The views of a scene show one set of named points, each view turned or mirrored, shifted and resized as a whole, with a little noise and some points left out.

Scene 1
View 1
q_841: [  8   0  -7  -1   4  -4   1   4  -2  -3  -4  -3  -6   0   5   9   3   5
   2   1  -3   1  -6  -4  -2  -4   1  10   7   2  -6  -4 -10   7 -11  -7
  15  -3   1  -3  -7  -4   7   2  12  -5  -5   8   6  -4  -5  -2  -2   3
   6  -1  -4  -8  -1]
q_688: [ 10   9   0   4  -6  -3   0  13   8   1  -5  14  13  -6   5  -5   3  -2
   0   7  -5  -3  -5  -6  -7 -11   9   1  20   5   6   2 -11   8  -9   4
  -1  -7   7  -5   9  -8  -1   4  14  -2 -11   5  -5  -9   0   5  -1   0
   2  -2   6 -14   4]
q_174: [  8   4  -9  -5   5  -5  -1   4  -2   1  -6 -11  -8  -2   8   5   1  14
  -5   3   1  -5  -7  -5  -2  -3  -7   7   3  -2 -13   2  -6   4   0 -14
  17   0  -1  -6  -9   2  13  -2   8  -9  -4  11   9   1   1  -1   0   1
   7  -8  -8  -1  -4]
q_383: [  3   8   9  -2  -3  -7  -3   2  13   7  -1   4  19  -7   6 -19   7  13
  -9  -6  -4   7  -4  -3  -1  -9  12 -11  12   3  -3  11  -2  14   6  -1
 -16  -1   0 -14   8  10   4   0   6 -13  -6  -1   1  -7   7   7   5  -5
   1 -18   5   0   2]
q_140: [  2   2   8  -2  -1  -7  -2  -3  12   3   2   1  11   0   6 -11   9  12
   0 -10  -4  10  -4  -1   0  -8  14  -1  10   3  -1   0  -6  14  -4  -2
 -10  -3  -1 -13  -2   8   4  -3   8 -10  -4  -1   5 -10   1   2   5  -1
   2 -14   3  -1   0]
q_365: [  7  -5  -1   2   4  -3   2   0  -1  -4  -2   1  -1  -1   0   0   5   5
   0  -7  -7  14  -3   1   1   1   9   2   6   4 -10   3  -9  15  -8 -10
   6   0  -2  -1   1  -2   4  11   9  -9  -2   3   6  -6  -4   1   0  -1
   4  -3  -2  -9   4]
q_287: [ 6  5 -3 -3  1 -5 -1  4  5  2 -4 -1  2 -2  6  0  4 10 -1  1 -2 -1 -7 -4
 -2 -8  3  5  9  2 -3 -2 -7  7 -5 -5  6 -4  1 -9 -5  2  7 -2 11 -5 -6  7
  5 -5  1  1  2  1  5 -8 -1 -4 -3]
q_647: [  3   0   6   0  -1  -5   0  -2  11  -1   1   6   9   2   4  -6   9   6
   4  -8  -7  10  -5   0  -1  -8  16   1  11   6   3  -4  -9  14 -11   0
  -6  -4   1  -9   0   2   0   2  11  -6  -6  -1   4 -11  -3   1   2   1
   3  -8   4  -6   2]
q_951: [  2  -5   1  -6   7  -7   0  -7   3   2   0 -12  -3   2   4  -5   6  20
  -6 -13  -2  12  -4   1   3   0   4   0  -1   0 -14   3  -3  13   2 -16
   3   3  -5  -9  -8  11  12   1   4 -16   0   2  13  -3   1  -2   4  -2
   6 -16  -6   4  -2]
q_600: [  3  -2   2  -1   3  -6   0   0   4   1  -1  -3   5  -3   3  -9   6  14
  -7  -9  -5  12  -3  -1   1  -3   7  -4   4   3 -11   8  -5  14   2 -10
  -2   1  -3  -6   3   7   7   6   5 -13  -2   1   7  -5   2   2   2  -4
   3 -12  -3  -2   1]
q_993: [  5   0   0  -3   3  -6   0  -1   4   0  -2  -4   1   0   5  -3   6  13
  -3  -7  -4   8  -4  -2   0  -4   5   1   5   1  -9   3  -6  11  -1 -10
   3   1  -1  -8  -3   5   8   3   7 -11  -3   4   7  -5   0   0   2  -1
   4 -11  -3  -1  -1]
q_957: [  2  -1   5  -3   2  -6   0  -4   8   3   0  -3   7  -1   4 -10   9  14
  -3 -11  -5  11  -4   0   1  -4  12  -4   6   2  -6   3  -5  13  -1  -7
  -7   0  -3 -11   0   9   5   1   6 -12  -3  -1   7  -8   2   2   4  -2
   3 -14   0   0   0]
View 2
q_365: [ 29  -1 -11  -4  -6  -2  11   5   0  -3   5   0   3  -3   6   9   4 -13
 -10   3  13  -7  -2  11  -3  14  -2   5  -7  10 -12  -6 -13 -10   7 -10
   2   3 -12  19  -8 -15 -10  -2  -1   8  10  -1   2   3  -8  13   6   3
  -6   4   0 -35   8]
q_841: [ 20   8  -5  -7 -10   8   1   5   0 -20   3  -6   2   1  -4   1   7 -18
 -11   3  13 -22   1   2   4   0   1   2  -5   7   0 -13 -14  -9   8  -6
  -2   1  -2   8 -16  -7   4  -6  -2  17  18   0   4   0  -1   3  13   4
  -2   8  -5 -25  19]
q_140: [ 25  10  -9   1   6  12  18  16   0  -4 -10  10  -3  -3   6   2   3   4
 -11  -7   1  18  -1   1 -14   4   9 -14  -7   9  -7   7 -17 -13  -3 -18
  20  -4  -3   7  -2  -3 -14  -7  -3  -3  -7   2 -11   2  -5  18  -5   8
   4   8   6 -19  -6]
q_287: [ 15  14  -2  -3   1  16   5   7  -2 -17  -2   2  -1   7   0  -1   7  -5
 -11  -2   5  -3   0   1  -4  -1   2  -6  -6   8   4  -4 -19  -8   3 -10
   7   2   2   3 -11  -4   0  -7  -4  10   7   3  -7  -1   1   9   7   4
   2   5  -3 -19  10]
q_993: [ 23   6  -8  -3   0   9  10   8   0  -9   0   2   1   1   1   2   6  -3
  -8  -4   5  -2  -5   7  -8   4   4  -6  -9   9  -2   0 -17  -8  -4 -10
  12   2  -6   8  -9  -6  -8  -8  -2   5   5  -2  -5   3  -3  12   6   5
   3   6   4 -25   6]
q_951: [ 30   1 -12  -5   3   2   8   7   2  -5   5  -3   1   2  -2   6   4   5
   0  -8  -2  -3 -14  15 -18   6  10  -3 -16   8   1   7 -13  -5 -23  -7
  23   5 -14  14  -8  -6 -15 -12  -1   3   9  -4  -6   6  -5  10  14  10
   8   5  15 -24  11]
q_174: [ 12  12  -3  -9  -1  14  -3  -1   1 -23  10  -8   1  13  -8   1  11  -5
  -4  -2   3 -24 -11   9  -4  -3   2   1 -13   7  14  -7 -14  -1 -10   0
   6  10  -5   3 -16  -2   3 -13  -4  16  20  -1  -2   1   4   3  23   5
   6   3   2 -21  25]
q_688: [  4  19   1   2   2  25  13   6  -8  -9 -10   9   2  10  14   0   4 -10
 -23  11  14  10   9  -6   5   5 -11  -7   5  12  -5  -9 -23 -16  36 -15
  -7   4   8   6  -5  -7   4   4  -6   8  -6  11 -10  -6   4  21 -14  -4
  -9   0 -20 -22  -7]
q_647: [ 30   7  -8   0   0   9  19  19  -2  -5 -12  10  -2  -9   8   2   3  -7
 -17  -4   9  15   7  -3  -7   6   6 -10  -4   9 -15   1 -18 -18  13 -19
  12  -8   1   9  -4  -8  -9  -2  -1   1  -5   2  -5   3  -9  15  -8   7
  -3  10   0 -22  -5]
q_957: [ 27   5 -11  -1   6   6  16  10  -1   1  -2   8   0  -1   6   4   3   6
  -7  -7   0  12  -7   8 -17   7   6  -8 -10  10  -6   7 -16 -10  -9 -14
  22   2 -10  12  -3  -4 -16  -8  -3  -2  -3   1  -9   5  -7  18  -1   8
   3   6  10 -23  -1]
q_383: [ 10  15  -9   3  16  19  17   5  -4   6  -3  11   3  13  15   7   3  15
  -9  -3  -2  22 -11   9 -19   7  -3 -13  -7  13   1  10 -20  -8  -5 -14
  21  14 -10   9   1  -1 -16  -5  -6  -6 -15   5 -19  -1  -1  28  -7   2
   5  -2   3 -21 -11]
q_600: [ 23   4 -11  -3   6   5  13   4  -1   1   6   4   3   6   8   9   4   5
  -5  -2   2   5 -11  13 -14  11   0  -3 -10  12  -2   5 -14  -8  -9 -10
  16   9 -16  16  -4  -8 -14  -7  -2   1   1  -1  -7   3  -5  18   5   5
   3   0   8 -30   2]
View 3
q_688: [  9   2  -5  -3  14   6  -2  -1  -2  10 -11  -4  11  -3  -7 -15  -4   0
 -13  -7  13   2  -4 -11  -7  -4   4 -13 -13  -3  15  -1   7  -1  -9   2
  18 -11  -7   3   9  -3 -11   9   0  15  -4 -18  -6  -5 -11  -5 -18   2
   9  -5  13  11   6]
q_383: [  2  13   1   6   5  -5  -2   4   4  15 -12  -3  11   0  -4 -10   5 -24
 -23  14  18  16  -6 -13   3  -5 -15 -11   5   3 -11   4  13  -4  -7  12
   9   3  -2  -2   5 -10  -4   0  17  12   5   4  -2   0 -15   1 -20  -1
 -14  -1   8   3   0]
q_174: [ -3 -13 -29   7  -5  -8   6   1  -5 -15 -28  -1  -1  13 -19   4  11  -6
 -13   3  -6  15  -8  -8 -14  -2 -14 -13   2   9  -1  -2   4  11   4   7
  12   1  -4  13   4  -5   5   8  -1  -9  10   0  -9   3  -5   6   7  -6
   2  13   6   6   2]
q_140: [  7  10   3   7   5 -15  -4   0  -2   2  -8   1  16  -2  -5  -6  11 -18
  -8   2  16  17  -7 -16   2  -1 -16 -12   0   1  -4  12   5  -2  -8  10
   7  -1   1  -2   6   0  -6  13  12   9   2  -2   2   6 -14  -6 -12  -3
 -12   0   3   0  -2]
q_951: [ -2  -3 -12  14  -9 -20   7   0  -2 -10 -17   4   9   9  -8   6  16 -23
  -5  16   9  22  -5 -13   0   4 -27 -11  10   9 -13  10   5   6   2  11
   7   3   1   8   5  -2   9  14   6  -4  13  10  -3  12 -12   5   5  -1
 -17   9   3   2 -10]
q_647: [ 10   9   5   4   9 -12  -3  -1  -4   4  -5   2  18  -4  -3  -9   6 -12
  -2  -3  20  10  -6 -17   1   2  -8 -13  -7  -3   6  11   4  -2 -10   6
  10  -9  -2  -1  10   2  -8  18   7  11  -2 -11   2   6 -15  -8 -12   0
  -4  -4   5   4  -3]
q_600: [  0   2  -6   8  -3 -10   5   0   1   3 -12   2   9   3  -3   0   9 -21
 -11  15  15  16  -2 -13   2   0 -19 -11   6   6  -6   6   9   2  -2   9
  13  -2  -4   6   7  -7   3  12   6   5  10   3  -3   8 -13   6  -6   2
 -12   1  10   8  -8]
q_841: [  4 -13 -22   3   1  -8   6  -1  -6 -16 -19   0   6   8 -13   3   7   0
  -1  -4   1   9  -5 -11 -11   2  -8 -13  -6   6  11   2   2   8   0   3
  15  -9  -4  13   8   2   1  18  -8  -3   5 -10  -7   5  -7   1   7  -2
   8   7   8   9  -1]
q_365: [  4  -9 -11   7  -5 -10  10  -4  -1  -8  -8   6  11   3   0   6   8 -10
   5  12  15  12   2 -14  -3   6 -15 -13  -1   6   7   6   4   5  -2   2
  18 -15  -6  13  12   1   4  25  -7   3   9  -3  -4  12 -11   5   6   6
  -2   2  13  13 -12]
q_993: [  3  -1  -9   7   0 -12   3   0  -5  -6 -15   2  10   4  -8   0  10 -13
  -6   4   9  14  -5 -13  -3   1 -15 -11   1   4  -1   6   5   4  -3   7
  10  -4  -1   7   7  -1   0  15   4   2   5  -1  -2   6 -10   1  -2  -1
  -7   5   6   5  -3]
q_957: [  2   7  -1  10   0 -14   1   1   0   1  -9   3  13   1  -4  -2  11 -22
  -8  12  17  17  -5 -15   3   1 -20 -12   4   4  -7   9   7   1  -5  10
   8  -1   0   2   6  -3  -1  13  10   6   7   2   0   8 -14   0  -7   0
 -15   2   5   4  -5]
View 4
q_993: [  2   6  -2  -1  -4   2   0  -6   3  -3   2   2   2   5   6  -6  -1   7
  15  -2  -5  -3 -10  -5   8  -1   5  -3   6   7  -5   7  -4  -2   0   0
  -1  -5   3   7  -4  10   0  -1   7   3   9   2   4  -3  -8  -1   0  -7
 -11 -10   4  -3  -1]
q_951: [  3   8  -2   3   4  -2  -4 -11   0  -1  10   9  12   5  10  -3 -10  11
  18  -1  -8   7 -10  -6   6  -5   0  -1   5   8 -10  14 -12  -7   3   1
   0  -7   1   7   1  14   2 -11  15  -1   9   5   0  -9 -13   3  -3  -6
 -13 -12   4  -1   2]
q_383: [  2   4  -2   7 -12  -1   9   2   4  -6   2   0   9   6   0  -1 -16   9
   2  -4  -3  -5  -8  -5  11   0  19 -12  -4  -8  -2   9  -7   3   7   5
 -10  -6   3  13  -4  13   2   2   6   9   4  -2   6  -3   0   6  -1  -4
  -9  -6  -4  -5   6]
q_287: [  0   8  -3  -3  -4   2   0  -5   5  -7  -2   3  -3   3   1  -7   3   9
  14   2  -4  -8 -11  -4   5   0   3  -3   6   8   2   5   2  -1   1  -2
  -2  -5   1   6  -4  11  -1   0   2   6   9   0   6   0  -7  -5  -1  -4
 -11 -10   7  -3   0]
q_600: [ 3  5  1  1 -5  1  3 -6  4 -2  7  5 10  9  7 -3 -9  6 12 -4 -6  0 -9 -7
 11  0  8 -3  1  0 -8 10 -9 -3  2  5 -3 -6  3 10 -3  9  3 -2 10  3  7  3
  2 -6 -6  3 -2 -8 -9 -8  0 -6 -1]
q_841: [ -1   7   1 -11  -1   6  -3  -9   6  -4  -2   4  -5   6   5 -10  13   5
  22   1  -5  -9 -11  -7   6   1  -4   4  11  15  -2   3   5  -5  -5  -2
   3  -5   1   3  -5   5   0   0   2   3  12   4   4   1 -10 -11  -2  -6
 -10 -11   9  -4  -8]
q_140: [  6   3  -5   8  -9  -1   5  -1   1  -1  -2  -3  -1   2   5  -8  -5   7
   7  -3  -4  -4 -11  -1   7  -4  10 -11   6   3  -5   4  -5   5   1  -3
   0  -2   4  11  -4  12  -3   4   6   4   8  -2   5   1  -8   4   5  -9
 -11  -8  -1  -1   3]
q_957: [  6   4  -3   7  -7  -1   3  -4   1   1   4   1   7   6   8  -3 -10   7
  10  -3  -6   0 -10  -4   9  -3  10  -8   4   1  -9   9 -10   1   2   1
  -1  -4   3  11  -3  13   0  -1  10   1   7   1   3  -4  -8   5   1 -10
 -10  -9  -2  -3   3]
q_688: [  0   3   1  -5 -18   7  10   4   9  -6  -9  -5  -9   8  -3  -8   7   2
   6  -3  -1 -21 -11  -4  13   4  14  -5   3   1   3  -3   8   4  -2   3
  -5  -2   4   9 -10   1  -1  18  -6  10   8  -1   8   7   2  -7   4  -7
  -6  -5   0  -8  -5]
q_365: [  3   3   4  -6  -7   5   1  -8   4   2   6   3   3  11  10  -5   4   3
  20  -4  -6  -5 -11  -8  13   0   3   2   7   6 -12   5  -3  -4  -6   3
   3  -4   3   7  -5   2   2   3   9  -1   8   5  -1  -3  -8  -3   1 -12
  -6  -9   1  -9 -10]
q_647: [  8   1  -4   6 -13   1   6   0   1   1  -3  -5  -4   4   7  -9   0   4
  10  -4  -5  -7 -13   0   9  -5   9 -10   9   5  -9   1  -3   6  -4  -3
   3   0   6  11  -5   9  -3   8   5   2   8  -2   5   2  -7   4   7 -13
 -10  -8  -3  -3  -1]
View 5
q_174: [ -1   3  -7   4   6  -6  17  -6  11   0   6  -1  10  10   0  -5   5  -9
   6   1   5  -4   2  -5   3  -8  10   6   1  -6   1 -11  13  -5  -3 -12
  -1  -9  -8  -1   4 -16  -1 -12   3 -10   5  -7   1   5  -4  -2  -4   3
   0  -9  -8   4  -8]
q_957: [ -5   1   2  14  12   3   8  -7  10   3  -1   1  18   1   5   4   2   6
  14  -2 -16   0  -5   4  -9   5   2   0  -3 -10  -4   8  -7   8  -4   0
  -3  -6  -3   5   1   8  -2  -3  11  -5 -11   7  -6  13  -1   1  -6  14
  -2  -3   1  -1  -1]
q_287: [ -4   4   1  10   4  -2  13  -4   6   5   6   4   9   8  -3  -5   3  -5
   7  -2  -3  -6   1   0  -4  -6   9   3  -3 -10  -3  -3   3   2  -2  -7
   0  -3  -4   5   3   1   4  -5   8  -3   2   2   0   9  -5   6  -3   6
   4  -5  -2   6  -9]
q_688: [ -7   9  11  17   1   5  10   6   5  12  15   9   0   3 -11  -4  -2 -11
  -3  -3   2  -8   4   2 -14 -11   7   4  -3 -14  -6   0 -11  11  -3   0
   2   6   1   6  -1  18  10   2  13  11  12  15   2  11  -4   7  -5   0
  25   2   4   6 -12]
q_600: [ -4  -1  -1  12  12   4   9  -4  14   2   1  -2  16   0   5   5   2   2
  10   0 -11   3  -5   1  -8   3  -1   1   1  -7  -5   6  -4   8  -7   1
  -3  -6  -3   1   1   2  -6  -5   8  -5  -6   6  -6  11   2  -4  -7  10
   1  -3  -3  -3   0]
q_993: [-2  1  0 10  8  1 12 -6  7  3  4  0 11  6  0 -1  1  1 10 -2 -8 -2 -2  0
 -6 -2  5  3  1 -9 -2  2  1  3 -5 -4 -3 -6 -4  4  1  0  1 -5  7 -3 -5  4
 -3  9 -2  2 -3 11  1 -5 -4  3 -6]
q_951: [  0  -4  -7   7  14  -1  13 -12  12  -3  -3  -4  20   5  10   2   5   6
  16   1 -14   3  -5  -1  -3   6   2   3   2  -5  -2   3   4   0  -5  -5
  -4 -12  -6   1   1 -10  -8  -9   5 -13 -13  -2  -6   9   0  -3  -4  16
 -11  -9  -6  -2   1]
q_140: [ -5   3   5  16   9   2   7  -7   5   6   1   5  16   3   3   2   3   6
  13  -4 -17  -3  -2   5 -10   4   4  -1  -7 -12  -5   9  -8   9  -1  -2
  -3  -2  -3   8   1  14   2  -1  13  -2 -10   9  -4  14  -4   8  -5  14
   0   0   4   3  -4]
q_841: [  0   0   0   4   5  -2  17  -5   2   3  12   2   3  11  -8  -8  -4  -7
   3  -4   3  -4   0  -7  -4 -13   8   9   9  -6   0  -6   6  -5  -5  -6
  -1  -6  -5   3   0 -11   9  -5   3   3   4   2   0   1  -6   3   1   8
   7  -9 -10   6 -10]
View 6
q_841: [  3 -12  -7  -5  -9  -7   4   4   5   3   8  -7   3   4  10   5  -1   9
   1  -8  -3   0  13  -4  -2   3  -2   2  -1  13   2  -2   7   4   8  -7
   0 -11  -3   3  -5   3   2   6  -4   4   8   6  -6   3   7   0  10  -4
   3 -10  -6   4  -6]
q_365: [-2 -8  0  1 -9 -2  8 -6  3 -1  3 -6  5  2  4  6  1  2  5 -6 -2  2  4 -2
 -9  3 -3 -2 -3 12 -1 -1 -3 -1  9 -6  4 -4 -4 -5 -6 -4  4  5 -2 -3  5  4
 -1  3  2 -6  8  4 -4 -8 -8  7  0]
q_287: [ -3  -4  -8  -4  -3  -4   4   3   2   2   6  -5   5   4   6  -1   2   4
   1  -5  -1   1   9  -2   3   3   1  -1  -2  10   3   2   4   7   7  -5
   4 -12  -1  -1  -2  -1   0   7   2   7   6  -5  -1   4   6   2   9  -3
   4  -8   3   1 -11]
q_647: [ -2   2  -4   3  -1   4  10 -11   3  -2   1  -5   9  -1   7   1   9  -6
   6  -1   6   3   8  -4  -2   0   1   1   0   3   4  -1   1   5  12  -4
   4 -11   3  -7  -1  -9   2  -3   2   4   6 -14   1   3  -1  -4   8   2
  -5  -6  -6   2 -11]
q_383: [-13   8  -3   1   2   5   7  -6  -4  -3   3   1  10   5  -6  -6   6  -8
   7   0   1   2  -4  -1   1   1   5 -10  -7   8   3   8  -7   3   7  -4
  10  -7   4 -14   3 -11  -1   7  12   7   1 -18   8   4   1   2   5   6
   2  -2  14   4  -9]
q_600: [-11  -3  -2  -1  -3   0   3  -6   1  -3   4  -4   6   3  -1   1   2  -3
   6  -1  -2   1  -3  -3  -4   3   0 -10  -6   9   2   3  -6  -1   5  -4
   5  -3  -2  -9  -1  -6   3   9   7   0   3  -6   4   7   0  -2   7   7
   1  -7   4   3  -1]
q_688: [  6   9  -4   6  -9   4  17   1  -2   5   3   2   9   7   3  -2   8   0
   2  -9   1   5  14   3   3   1   6   7  -2  15   0   5   2  11  18  -8
  10 -14   9  -7  -3  -7  -1  -2   0  12   6  -8  -4  -7   9   3   9  -5
  -3   1   0  15 -19]
q_174: [ -5 -15  -9 -11  -6 -11  -2   9   3   3  10  -6   1   6   6   2  -5  11
  -2  -5  -7  -2   7  -4   2   5  -1  -5  -5  14   3   2   5   3   0  -5
   2  -8  -6   2  -2   7   1  14   2   5   5   6  -2   7   9   5  10  -2
  11 -13   7   0  -4]
q_951: [-15 -12  -5  -9   1  -6  -4  -7   4  -5   7  -9   5   0   3   2  -2   0
   6   2  -2  -1  -4  -7  -4   3  -4 -13  -5   5   4   1  -3  -4  -2  -3
   0  -2  -8  -6  -1  -2   2  12   6  -3   3  -4   6  14  -2  -4   7   7
   5 -12   5  -7   3]
q_140: [ -9   3  -6   0   3   3   6 -10   2  -2   3  -5  11  -1   3  -2   8  -7
   5   2   5   2   3  -4   0   1   2  -4  -3   2   4   1   0   3   8  -4
   3 -10   2  -8   2  -9   1   2   8   4   5 -18   5   6  -2  -3   7   3
  -1  -5   2  -2 -10]
q_993: [-6 -6 -5 -4 -2 -3  3 -4  2 -1  5 -6  6  2  5  1  2  0  4 -2  0  1  4 -3
 -2  2 -1 -5 -4  7  2  1  0  2  6 -5  3 -8 -2 -5 -2 -3  2  6  3  3  4 -5
  1  5  2 -2  9  2  2 -9  1  1 -5]
q_957: [-10  -1  -4  -1   1   2   4  -9   2  -4   3  -6   9   0   2  -1   4  -6
   6   2   3   2  -1  -4  -3   2   1  -8  -4   4   3   2  -3   0   6  -4
   4  -6   0 -10   1  -7   1   5   7   1   3 -13   5   8  -1  -3   7   6
   0  -7   3  -1  -4]

In a view up to two points have been moved. Name them for each view, in the order of its rows, or write -.
view 1 -> q_383, q_993
view 2 -> q_951
view 3 -> q_647, q_365
view 4 -> q_140
view 5 -> -
view 6 -> -
